Points, in no order, along strands that fork, close into loops and pass close to each other.
Points whose rows are less than 94.6 apart are linked; no others are. Some points are linked to none.
Z_713: -10 4 37 -12 -9 33 -32 -15 25 4 0 3 -24 14 -28 0 50 -36 18 -6
Z_749: 19 -2 -29 14 17 5 -34 28 24 -28 4 2 14 14 0 -19 6 -14 42 21
Z_160: 28 16 20 -25 -37 7 -55 6 18 0 -15 -26 28 26 8 -18 30 20 -28 -18
Z_138: 8 34 27 -11 -29 27 38 16 28 18 -35 -22 -12 -21 -18 2 15 29 -37 -19
Z_229: 18 3 47 -33 -13 -3 13 -29 2 42 -24 -2 -39 2 8 -10 17 -25 -72 -13
Z_559: 14 -8 17 -43 7 7 -30 -13 -37 -12 -20 -13 -37 8 7 38 61 2 29 8
Z_405: -11 -51 9 0 -2 23 21 -1 4 -10 37 13 16 -18 -9 -33 -4 -30 32 13
Z_614: 8 25 27 0 6 -54 0 -16 -25 40 -19 10 11 -6 22 1 -35 58 -32 -12
Z_429: 18 3 33 -5 -5 11 -12 -3 -29 -11 -19 -30 -13 -2 0 54 18 -8 0 -6
Z_855: -4 43 45 -8 12 6 -4 13 7 10 10 -14 -23 9 -31 10 44 5 16 17
Z_269: -20 -18 -6 2 15 23 11 0 -26 24 -53 -6 -11 -41 -19 27 -21 -3 -24 -34
Z_942: -38 -10 -42 -12 -6 45 61 -11 5 15 30 29 -27 -28 -5 -33 8 -74 27 9
Z_844: -28 -33 24 -3 -56 31 -19 -25 -26 -35 8 2 28 -7 -11 -3 2 -5 8 -2
Z_374: -33 13 -44 67 -25 -55 24 15 13 -22 -19 -23 -3 3 -1 -6 -21 24 -41 -19
Z_978: 11 23 -39 24 14 20 8 1 35 10 -35 -18 16 8 -11 -11 -32 59 27 -12
Z_587: -29 -8 14 -21 -31 -2 12 -13 9 -31 13 59 2 -15 1 44 -25 -28 -6 36
Z_161: -1 -12 -61 44 -9 -29 -4 21 28 -36 16 25 -15 22 -5 -15 -22 -15 -37 -35
Z_261: -35 11 6 -9 10 19 -15 -9 -12 9 -16 -1 37 6 -19 -29 -23 37 30 37
Z_983: -15 16 36 -19 -9 25 41 -25 4 35 14 20 -23 -24 -31 -1 4 10 7 -22
Z_839: 19 -41 -8 -29 -4 -28 -1 23 3 -20 25 16 0 -3 -16 -8 31 -11 -15 -41
Z_257: -26 3 11 18 -43 20 -9 -4 -1 -51 21 24 17 5 -1 23 -17 -4 -6 13
Z_934: 13 -44 -3 -14 -1 1 6 -10 5 -10 49 19 -26 3 -2 13 42 -29 25 -54
Z_872: -11 18 -29 62 24 -51 -15 28 -11 -59 5 7 -11 15 -22 -3 -12 -22 28 41
Z_865: -44 -13 8 -8 2 37 11 -9 17 -9 10 1 16 -7 -18 -34 -8 -7 -2 36
Z_590: -9 39 -46 9 -17 6 25 25 -18 -33 -3 21 -15 14 -17 9 -16 -7 -19 -11
Z_54: -21 1 7 -24 12 -1 0 0 -4 11 -49 19 -53 -19 -41 28 5 1 -10 -25
Z_628: -5 -41 11 -39 -10 -2 -28 -39 47 17 5 48 -18 -2 13 11 16 -34 24 -20
Z_493: -3 14 21 16 26 24 -20 -57 -7 49 17 -5 -7 23 14 17 27 -10 14 -3
Z_33: 11 48 7 -12 -24 32 31 16 -7 23 26 -18 30 19 3 -26 23 -1 -7 -14
Z_830: -19 25 -47 4 -7 36 46 11 -27 -20 0 5 -18 -13 -14 7 16 -45 -12 -13
Z_673: 33 -20 19 20 7 2 -8 -11 6 -1 20 -50 12 4 32 5 1 22 17 16
Z_36: 0 -13 -49 23 20 2 19 -7 -14 -34 18 40 -18 15 5 1 -6 -2 58 -15
Z_294: 13 17 -15 23 -16 -21 19 20 3 18 -16 -29 35 13 47 30 -42 4 -33 14
Z_880: -22 0 -43 48 -17 -26 -8 6 24 -27 2 -16 25 26 -3 -30 -30 6 -52 -23
Z_304: -31 -34 -27 -8 5 48 15 -42 -23 35 -7 16 -16 -1 -8 3 -6 -1 14 -17
Z_334: 11 6 -10 57 17 -11 39 34 -3 -24 17 -47 -6 -1 -2 5 12 -10 15 -23
Z_858: 26 2 42 -40 8 -24 -48 -20 -4 24 -16 -13 -5 15 -7 -12 27 35 -36 -26
Z_527: 24 6 -4 -36 3 -9 -55 21 1 13 -16 0 30 14 5 10 23 -25 -24 5
Z_478: -12 16 15 42 -1 -8 -13 -11 28 -9 -43 -23 5 1 -20 12 -38 68 2 -2
Z_383: 21 27 4 25 26 -37 -1 12 -23 20 5 -2 21 18 30 3 -26 43 15 2
Z_225: -40 11 -36 79 3 -4 44 28 -4 -31 -6 -63 -4 0 -4 -8 -8 29 -11 -22
Z_460: 8 -54 -23 -16 -10 19 -7 2 -31 -23 30 11 33 15 9 -21 31 -25 37 27
Z_505: 27 -38 -44 -7 15 28 15 23 15 -48 30 -8 11 10 4 -31 32 -26 50 30
Z_600: 15 5 43 -64 -20 18 4 -38 7 51 -7 9 -47 19 16 5 47 -27 -27 -27
Z_381: -26 -22 10 -40 8 53 8 -47 -14 51 -34 25 -20 5 -5 -24 -15 12 -19 25
Z_358: 8 25 29 -33 8 -4 -11 -22 -25 19 -12 16 -4 3 -4 32 -5 78 35 0
Z_610: -14 1 24 -11 -42 -75 -4 26 -43 11 -24 -26 27 -4 30 -1 -10 28 -69 18
Z_6: -14 30 -39 37 -6 -15 24 45 -4 -15 37 8 30 -7 26 -25 -36 -55 -43 23
Z_244: 5 -41 51 7 4 6 -24 -39 11 -8 13 -30 19 -4 21 -16 -14 60 10 0
Z_933: -1 5 46 -26 -39 37 36 5 44 23 2 3 3 -34 -14 -16 9 -8 -22 -2
Z_573: -1 20 -22 19 6 22 -13 -2 7 17 -22 -41 26 35 -3 -23 -8 62 15 35
Z_718: 2 -11 27 34 23 14 -21 0 -17 36 -28 -19 36 -11 29 15 -30 -13 16 -12
Z_497: 27 46 54 -31 7 0 -66 -19 -22 23 -25 7 -4 -10 22 20 0 52 20 3
Z_688: -1 -4 -15 -14 -29 -18 18 13 27 -41 41 -5 -11 -2 -31 -1 32 -6 -10 -13
Z_937: -9 11 -6 -1 15 27 -32 -35 26 16 23 16 -19 41 -2 -1 28 -34 -9 28
Z_471: 4 -55 12 -16 3 11 -31 -53 36 -34 9 11 -18 -8 11 27 1 0 28 -1
Z_447: -17 -10 -33 13 14 -50 -29 10 26 -45 5 25 -14 4 -33 -10 -26 -7 -11 -25
Z_457: 10 11 -7 40 33 -34 -24 57 20 -21 11 -24 1 9 -31 -37 1 12 39 -5
Z_80: 6 58 14 9 11 18 11 22 -7 12 40 -34 -1 1 -18 -7 22 9 -13 30
Z_142: 8 -20 16 -50 -2 25 -2 -38 -11 12 -18 0 -26 -9 -1 32 33 53 33 8
Z_886: -14 -22 -8 -13 -15 31 56 5 -10 6 66 5 1 -33 1 -54 24 -53 29 -22
Z_296: 5 -12 -10 -29 -12 3 18 8 -24 1 -4 23 -2 -6 14 35 -11 -21 -33 35
Z_231: 16 40 -25 36 0 -54 12 32 -18 0 -17 -14 33 3 43 27 -37 13 21 12
Z_448: 16 -20 13 -6 -7 -32 -4 25 -16 -11 -30 -43 -8 -1 12 50 11 -8 -41 -8
Z_570: -5 2 -37 9 6 31 21 -39 -16 7 15 33 -30 23 3 30 18 8 42 -39
Z_850: 18 28 24 8 2 12 30 14 -2 35 -17 -24 31 -3 0 -13 -6 29 -24 -27
Z_994: 10 2 12 -23 26 -7 14 9 55 53 -7 -4 4 -8 -17 -23 -9 24 -19 23
Z_451: 3 13 -25 14 34 7 17 9 25 36 4 -14 6 -1 -20 -31 -18 -10 -32 18
Z_970: 48 16 46 -21 4 -27 -68 -5 -12 3 -4 -2 14 -4 33 30 -5 14 26 -14
Z_550: -14 15 -55 66 27 -41 25 54 7 -44 -19 8 1 -14 -8 -36 -35 -24 26 36
Z_999: 10 -23 -4 3 37 21 -30 5 -21 -4 -32 -14 30 -17 19 -4 -23 8 51 -7
Z_113: 16 -33 27 -76 -13 -2 -33 -45 16 47 -7 31 -28 4 22 5 39 -2 4 -31
Z_427: 0 9 -58 36 10 5 8 33 -9 -44 -1 25 9 -13 -13 -62 -25 -54 28 34
Z_598: -25 9 -23 21 -8 -3 2 41 -3 -41 16 5 23 -14 -5 -19 -36 -46 -10 55
Z_768: 19 -11 0 15 29 32 0 -50 24 20 14 -28 13 22 37 2 10 -10 38 7
Z_929: -2 -18 57 -21 11 -19 -50 -27 -14 8 13 2 8 -2 -11 -23 1 37 0 -4
Z_467: -10 18 8 52 25 -27 -10 31 4 -18 5 -20 -12 -2 -33 17 1 -5 29 8
Z_291: 5 -20 -37 3 24 -4 -11 -5 -41 0 -14 25 15 -3 9 6 -23 7 43 -30
Z_53: 2 7 23 -53 -6 9 11 -2 -16 45 -47 25 -33 -16 -15 18 4 -3 -51 -4
Z_140: -13 -6 -29 -21 -9 45 37 21 -11 11 -9 12 1 -34 -5 14 10 -69 18 9
Z_223: 38 -29 54 -23 8 -32 -37 -14 -9 13 -31 2 -4 -32 28 30 -10 10 -5 7
Z_764: 8 -7 -33 10 9 12 -7 -19 45 10 35 9 -4 16 -15 -17 6 -34 -11 0
Z_738: 18 29 8 13 -26 -41 7 20 -30 14 -38 -12 20 21 40 20 -31 33 -60 -15
Z_443: 11 -40 6 -9 3 -46 -12 4 -14 -3 -19 3 3 -16 21 38 -18 -4 -20 22
Z_68: -4 -14 38 1 25 -28 20 -13 8 45 16 13 4 -5 5 -9 -34 22 -35 5
Z_260: -16 43 -49 22 -26 -28 24 35 -29 -29 28 -6 15 7 21 -1 -10 -18 -52 -8
Z_249: -3 6 -7 -9 3 -29 -11 13 52 -29 -2 12 -34 20 -34 -9 11 18 -20 4
Z_88: -6 32 -14 4 16 -12 44 29 -26 -29 51 35 -25 -10 -11 -19 -3 -42 24 28
Z_364: 2 -48 15 -21 -39 17 -2 -35 5 -46 17 12 10 -22 22 23 20 6 32 5

A piece is all that can be reached along the links. How many separate loops has the piece of each point below (a circle has one, a figure eight two, a Y none), and how many tips (points with one link)?
Z_999 -> loops 0, tips 2
Z_160 -> loops 1, tips 3
Z_457 -> loops 1, tips 2
Z_600 -> loops 1, tips 1

A fork is a point with three links, a tip a point with one. Leave the first point through the second and follow the links. Name the first fork or tip that comes.
Z_225, Z_374 -> Z_934
Z_527, Z_160 -> Z_937
Z_937, Z_493 -> Z_527
Z_257, Z_844 -> Z_269
Z_872, Z_550 -> Z_405
Z_839, Z_688 -> Z_467
Z_113, Z_628 -> Z_443

A tip is a point with one link. Name the tips that can be reached along the links from each point below, in the order of the rows.
Z_80 -> Z_983, Z_527, Z_610
Z_6 -> Z_934, Z_478
Z_600 -> Z_269
Z_291 -> Z_381, Z_718
